Each row is a point on a tangle of strands that fork, close into loops and nearly touch. The rows are in no order.
Two points are linked if the straight distance between their rows is under 66.9. Some points are linked to none.
k24: [-10   7  -1   9  13  -9   8   0  -3  -1  -3  26 -17 -18   4 -25 -23  -3
  40  15 -13   3]
k212: [ 20 -18   5 -12  -1  19 -20  25  33  20  34  18 -27 -17   1  38 -27  18
 -10   6   0 -30]
k18: [ -6   4   0 -11 -30 -28  -3   4 -12  -8 -18 -19   4   5 -14   0 -23 -34
  34 -10   1   6]
k275: [ 24  11   4   5  11 -10 -17  13  17 -14  31   8 -22   7  -3  22 -12  41
 -38  -2  -2  -9]
k601: [  2   5 -13  -8   9  15  21  -8 -13  14   1  -7   8  30  32  -8  -6  -4
  32   8   6   5]
k673: [ 10  -7 -34   7   1  14  -3   6  22  -4  18  19   1 -32 -13  30 -32  12
  -4  36  -3 -41]
k130: [ 24   1 -12  -8 -11   3   9 -17  -8  -6  -3   3  18   8  -7   9  18  -9
  14 -18  -6  11]
k786: [ -5  18  37  12  14 -12  23 -23  -1 -17 -31 -11   2   8  30 -20 -14   3
  11 -44 -11  20]
k557: [ -1  18  -7  37   9   1 -16 -17  36 -32  16   5 -21  19  -8   6  22  39
 -42  -3 -16  14]
k539: [ 21   9  -7  -2   4  -7 -22  11  30   3  -5  33  -6  -9 -30   5  -9  -7
   1   2  -7 -10]
k330: [ -1  -8 -16   4 -18 -13 -13  42  -6   6  10  41 -21 -29  -4  24  11 -11
  27  27   7 -26]
k128: [-26   5 -14 -22   7  -3  14  20   2  41  -1  -3  10   1  -2  -4 -37 -14
  16  12   9  16]
k463: [ 15   8   4 -14   0 -17 -24  -5  10  16  -3 -17  -9  17   0   0  18 -12
  -9 -26 -14  -4]
k936: [-18 -23 -22 -18 -37 -15 -17  31   2  18  -2  44 -19 -29 -31  24   0 -11
  34  33 -13 -25]
k448: [ -5 -32 -40  -2 -14  20   4  17  11  20  31  38 -22 -23 -19  24   8   0
   8   9   2 -10]
k695: [ 24  -1  -6  -9   8  -5  -9  28   7   6  25  10 -17 -16   2  17 -18  28
  -3   4   9 -26]
k234: [-10   5  -4 -17  -2   4  24  14   5  21 -23 -12  16  12  -2 -23 -46 -16
  43  11   9  13]
k11: [-11  22  15  13  18  -3   5 -35  12 -33 -17 -27   3  39   0 -16  11  18
 -39 -19 -10  17]
k919: [  9   1  -6   3   5   0  -4  -6   7 -19  32   5  -2 -48   6   2  -8  20
   5  -5 -30  -8]
k285: [ 23   1  15  -9  11   3 -35  13  22  13  15 -20 -24  15  -4  -6   9   9
 -19 -18   3  -7]
k34: [ -6  14 -21  20   7 -28   4 -16  10  -2 -13  -6   0  -2   1 -19   4 -37
   6 -17 -27   1]
k132: [-24  21  -4  33  21  -4  -2 -31  12 -17  -6 -14 -12  20  -4 -10  16  42
 -40   1  -3  15]
k619: [-33   0  -5 -11  -7  -9  -5 -20 -15  -9 -16 -11  19  13   3 -26  41 -19
  17 -13  -1   5]
k5: [ -2   5  -3   2 -13  -8 -17  17  12  12 -10 -19  19  -8   2 -11 -13 -35
   8  20  -6 -16]
k267: [ 13   6  13  -5 -13  -9  10  -5 -16 -17 -23  -4  34  38   3   8  28  14
 -13  -9  31   3]
k651: [-19  -6 -12   0   3  -7 -13  18   8  28  -3  -3  -6 -18 -23   3  -9  20
  -2  21  30 -16]
k203: [-22   8   6   2  16  -5  15 -11 -36 -14 -16 -29  10 -26  13 -16  25  -2
  -2 -23  11   9]
k764: [ -6  -4 -19 -16  24  25  -5   3 -13   6  12  36  -9 -10 -13  13 -12  -2
   5  48   4 -16]
k258: [-12   9 -25 -44 -11   2   3  29  -8  35   2  -7  26  16   0   1  -9 -32
  26   8  -5  12]
k774: [ -9   7  26  -5  25   5  23 -22  -7 -38 -37 -53  16  39  20 -33   4  -9
 -13 -29   4  -4]
k514: [ 14   3 -15  15  15  30   3  -3   1 -13  33  14  -3 -31  22   5  10   5
   5  14 -23 -11]
k808: [  4  28  21  48   7  16  10  -1   1 -25  -8 -12   2 -12  26   4   3  15
 -17   4  13   8]
k324: [  7   1  -1 -16   8   2 -18   4  11 -17  18 -10  17  23 -19 -20  30  24
 -35   4   4  -4]
k225: [  1  18  20  16   9 -19 -16 -18  10 -17   5  25 -20  13  11  -9 -10  25
   5   3 -22   2]
k279: [  0  13 -11 -12  14  20 -10  -7 -14 -11  11   9   2 -10  -7   5 -10 -25
  10  23  -2   0]
k738: [ 29  -3  10   6 -13 -11   5  -7   3   4 -29  11  21  26 -20  -1  -2  15
  -7   1  26   0]
k799: [-16  15  -9  38  -3 -23   5 -24   6 -14  -6   7   1  -1   9  -8  10  -2
  -9 -19 -19   9]
k870: [ -1 -19  -9 -13  -2   6 -21  12  14  -3  41   0   4   3 -12 -28  15  18
 -21  17   0 -14]
k637: [-18   7  10  16  -2 -16  10  -4 -18 -27   5 -21  16  17  10 -14   7 -17
 -35 -17   7  16]
k464: [-14 -11   6 -20  -5  -9 -10 -13 -13   5 -12  -3  -4   7  -1 -24  14 -10
  35   3  -7   4]
k124: [  5  22   3  35  11  14   3  14  13 -28  14  12   5 -28   5  17   0  24
 -22   7  15   3]
k46: [-11 -13  -1 -26  13   4  -2   4 -17   2  30 -15  14   7  -1 -35   1  -4
 -11  15  -4   6]
k520: [ -6 -18   2  -4 -17 -11 -10  -6  -1  24 -19 -21   0   1 -15 -11 -10  13
  13  21  31 -15]
k438: [  5 -22 -42   7  13  26   6   5  21   3  33  31 -27 -10 -13   8  16  25
  10  12  -1 -25]
k242: [ 16   8 -11  14 -12 -12   6 -22   9 -10  -4  13  22  -8  -2   7  16  17
  -9 -23 -15   8]
k858: [ 17 -21  -3  -8   5   1   1 -16 -10  22  32  -2 -16   9  -2   6  -9  21
 -34   2  -9   0]
k931: [  4  -6 -21  18  11  32  -1  -3  15 -16  29  13  -7 -15   3   3  35  34
  -7   9  -2  -9]
k282: [  2 -15   4   7 -38 -10 -22  -1   6 -17  15   4   6 -17  -9  -5  21  -1
  19  -2  -4  -6]
k682: [ -3  18  25  35   5  22  15 -18  15 -33 -21 -18  20  10  16 -14 -12  -3
  -5  -5   8  17]
k294: [-16   1   3 -11  -5 -11   6 -18 -15   0 -33 -15  40  30   5 -16  31 -32
 -20 -11   2   4]
k616: [ 17   8  -7  19   2  16 -16   7  22 -13  11  11   3 -33   2  37  -7  32
 -31  24   5 -32]
k406: [-10 -21  -9  27 -14  15   6   7  16  24  15  30 -12 -19 -13  13   0  -5
 -10   2  15  13]
k444: [ -7 -15 -29 -24  -4   4   4  17  -8  38  14  14 -23  -8 -12  32 -34  -4
  23  25   1  -6]
k118: [  4   2 -26 -26 -19   6   8   4  -5  25  -5  16  35   1  -9  20   6 -13
  26   0  -8  13]
k455: [-14  21  32  13  26  -4   8  -4 -16 -11   7 -11 -17 -15  17   0   9  38
 -28 -28  -5  30]
k370: [ 17   3   7 -18 -10  -9  15  -7 -24 -12 -29   6  25  36  -1   2  22 -10
  14 -30  16  15]
k683: [-13   7  11   7  20  14   4  -6 -12  -5   4  -9 -10 -28   4  -5  17  21
   2 -17  11  19]
k947: [  4  -5  -7 -46   6   9   7  26 -15  21  -6 -26  23   4  -6 -21  -6 -37
  20   4   3   1]
k541: [ 22   5  19  11   4   5 -14 -15  11 -29  -6  -1  -2  27 -27  -9  17  26
 -38   7  11  -1]
k418: [ -6  17  34  22  25   8  36  -7 -12 -24  -8 -24  -3  16  21  -8  15  31
 -52 -35  -2  39]
k654: [  5   9   0  -8   1 -28   0 -11   2  20 -26 -18   7  19  10  -5  13 -35
  -1 -42 -20   4]
k289: [  2  14  37  16   7 -14  -2 -37  -7 -16 -28   3  -3   7  21 -13  -5  23
   3  -8 -15   3]
k338: [-10   3   7  -5  -2  -6   7   3  12   4 -25 -23  34  -2   0 -42  -9 -33
   7   1  -1  -2]
k501: [ -3 -12 -20  -8 -18 -13   4  27 -22  21   7   5 -29  -8  -7  24 -40 -40
  31  22  -3   2]
k136: [ 20 -20  -2 -20 -17  -5  15 -19 -14  -3  -9 -11   7  29   1 -17 -13 -52
  25  -9 -27  13]
k261: [  1   4  -7   2  -5   6  14   0   2   9 -12 -27  13 -23  12  -4 -42  -7
  42   8   2   0]
k781: [ 22  23   8  -7  27  -4  -9   0  -7 -12  18   5   2  14  12  19   0  44
 -44  13  -9  -6]
k364: [  4  -1  18  29   7  15   7 -18   3 -17 -14 -13 -11   2  -2 -20 -18 -36
  -1  -4   2  14]
k511: [-11 -19  18  18 -25 -13  -1  -7 -13   1 -27 -41  -3   0  -4 -19   1 -12
   6  -1  33  -7]
k768: [-13  -5  11  -1   5  -9  -1 -14 -29 -11  10  -5  11  15   7 -23   1  -9
 -31  15   5   1]
k600: [-31 -33 -52 -19 -19   7   0  27  13  15  35  50 -25 -14  -6  52  -2  17
  10  17  -1 -29]
k729: [  3   1   6  -7   7 -13  -3 -12  -6   0  17  -3  -5 -40  -2   1 -12  -3
  -6 -30 -31  16]
k384: [ 11 -34   2   2   8   9  -8  -2  -2   3  47  -6 -42 -12   7  17  -4  44
 -36   9  -4 -23]
k578: [ -5 -19   3   9 -18  15  -1  -1  17  16  17  19  13   1 -16   8 -10  20
 -22  11  21   6]
k817: [-12  -6  -2 -21 -16 -10  -7  17 -14  19 -22  19  -5  -3  -7 -14  21 -12
  55  21   3  -6]
k742: [ 17   1  14  -9   1  -4  11 -24  -8 -10 -24 -20  16  29  19 -12  -4 -42
   9 -26 -23   3]
k104: [-30   3   3 -13  12 -15  21  -8   1  -6 -37 -34  36  24   7 -37   0 -42
 -12 -22   3   3]
k713: [ 22  -4   0  19   0   2 -14  -9  22 -10  10  13 -25  13 -22  14  15  32
 -36   2   6  -5]
k752: [ 13  -5   1 -20 -10  -3 -16  11   3  10  -6  37  -3 -22 -29   9  -5 -26
  24  12 -20   2]
k26: [ -5  11   7   2   1  -4  16   8 -17  -7 -28 -20  10 -14  11  -8  14 -16
  32 -18  20   2]
k292: [ 13  21   1 -12  35  18  -3  -9 -23 -12  10   9  13  -7   5  13  -2   9
 -22  16  -3   2]
k877: [ 11   9  26   3   0   4  12  -4 -22 -32  -7 -21  21  18  10   0  24  11
 -29 -12  17  17]
k536: [ -7 -18 -15 -31 -20  -3 -23  19   9  17   9  44 -34 -15 -32  34 -16 -27
  31  19 -26  -8]
k218: [ -3   1  11  27 -13  -3  -2   0   2  18   5  -3 -14  -7  25  13   6 -19
   5 -16   1  12]
k735: [ -8  16  14   0  12 -26  34   0 -23  -8 -41  -3  15  -4  22 -19   2 -22
  24 -40  -1   8]
k394: [  5   1  -4 -10   9  22  -5 -12  -2  26   5  -9   8  20  28   8   9  17
  10   7   5  -5]
k663: [-13 -12  -9 -24  -7  -6  -9  32  10  37   4  17 -11  -7 -17  15 -12  15
  28  17  19 -12]
k906: [ -3 -10   2   7 -28   3 -19  14  -6  -5  15  21 -15 -22   2  17  19  -4
  36  17   2  -9]
k9: [  8  -9  21  11 -19   4   8   2  15  -3   1  20  25  16  -9  -7  -4  17
 -16 -11  20  23]
k277: [ -5  10  -7   6 -19 -14  -7  34  12  22  16  17  -4  -1  13  24   0 -11
  18 -15   3   9]
k155: [  0 -39  -2 -15   0  19 -17  18  14  14  49  16 -33 -38   5  30 -14  29
 -27  11  -5 -35]
k660: [-12 -14 -17 -17 -29 -12  13  34 -19  26 -14  -7 -19 -18 -35   4 -38 -36
  46  29  -3  11]
k72: [  9   2  32 -12   8  20 -17   3  12  24  -4 -28   1  22  18  -8  -2   8
   0  -8  14   1]
k784: [-14  23  30  13  21  13  44 -26 -13 -40 -21 -33  15  31  32  -4   0   1
 -46 -38  -7  36]
k528: [ 15   7  -6  27  14   6  -7  -8  12   6 -25  -1 -18  -2  -4  -7  -7 -22
  -1  16   6 -11]
k674: [-15 -14 -29 -30 -20   1  -3  31   0  34 -12  26  -4 -18 -16  10   4   3
  58  34  -7 -18]
k352: [ 29  -7  13   1   5   4  12 -18   5   8   9   0   7  20  -2  -7 -14  15
 -35 -13  -4  11]
k392: [  8   0  -4  34  -3   1 -17   9   8  16   3 -11 -33  -9  11  18   2 -23
  -1   7   7 -20]
k257: [-12   7  28   2  10   3  19 -21 -44 -43 -31 -40  15   7  15  -5  35  -6
 -15 -26  20  10]

Name the points in between on the shortest way along the links from the first point to the second, in order.
k384; k242 => k858 > k352 > k9 > k738 > k267 > k370 > k130
k352; k786 => k9 > k738 > k267 > k877 > k257 > k203 > k26 > k735
k919; k26 => k514 > k931 > k438 > k448 > k406 > k578 > k9 > k738 > k267 > k877 > k257 > k203
k5; k660 => k338 > k104 > k294 > k619 > k464 > k817 > k674 > k663 > k444 > k501
k673; k277 => k616 > k124 > k808 > k682 > k364 > k528 > k392 > k218
k279; k683 => k292 > k781 > k275 > k713 > k541 > k324 > k870 > k46 > k768 > k637 > k877 > k257 > k203
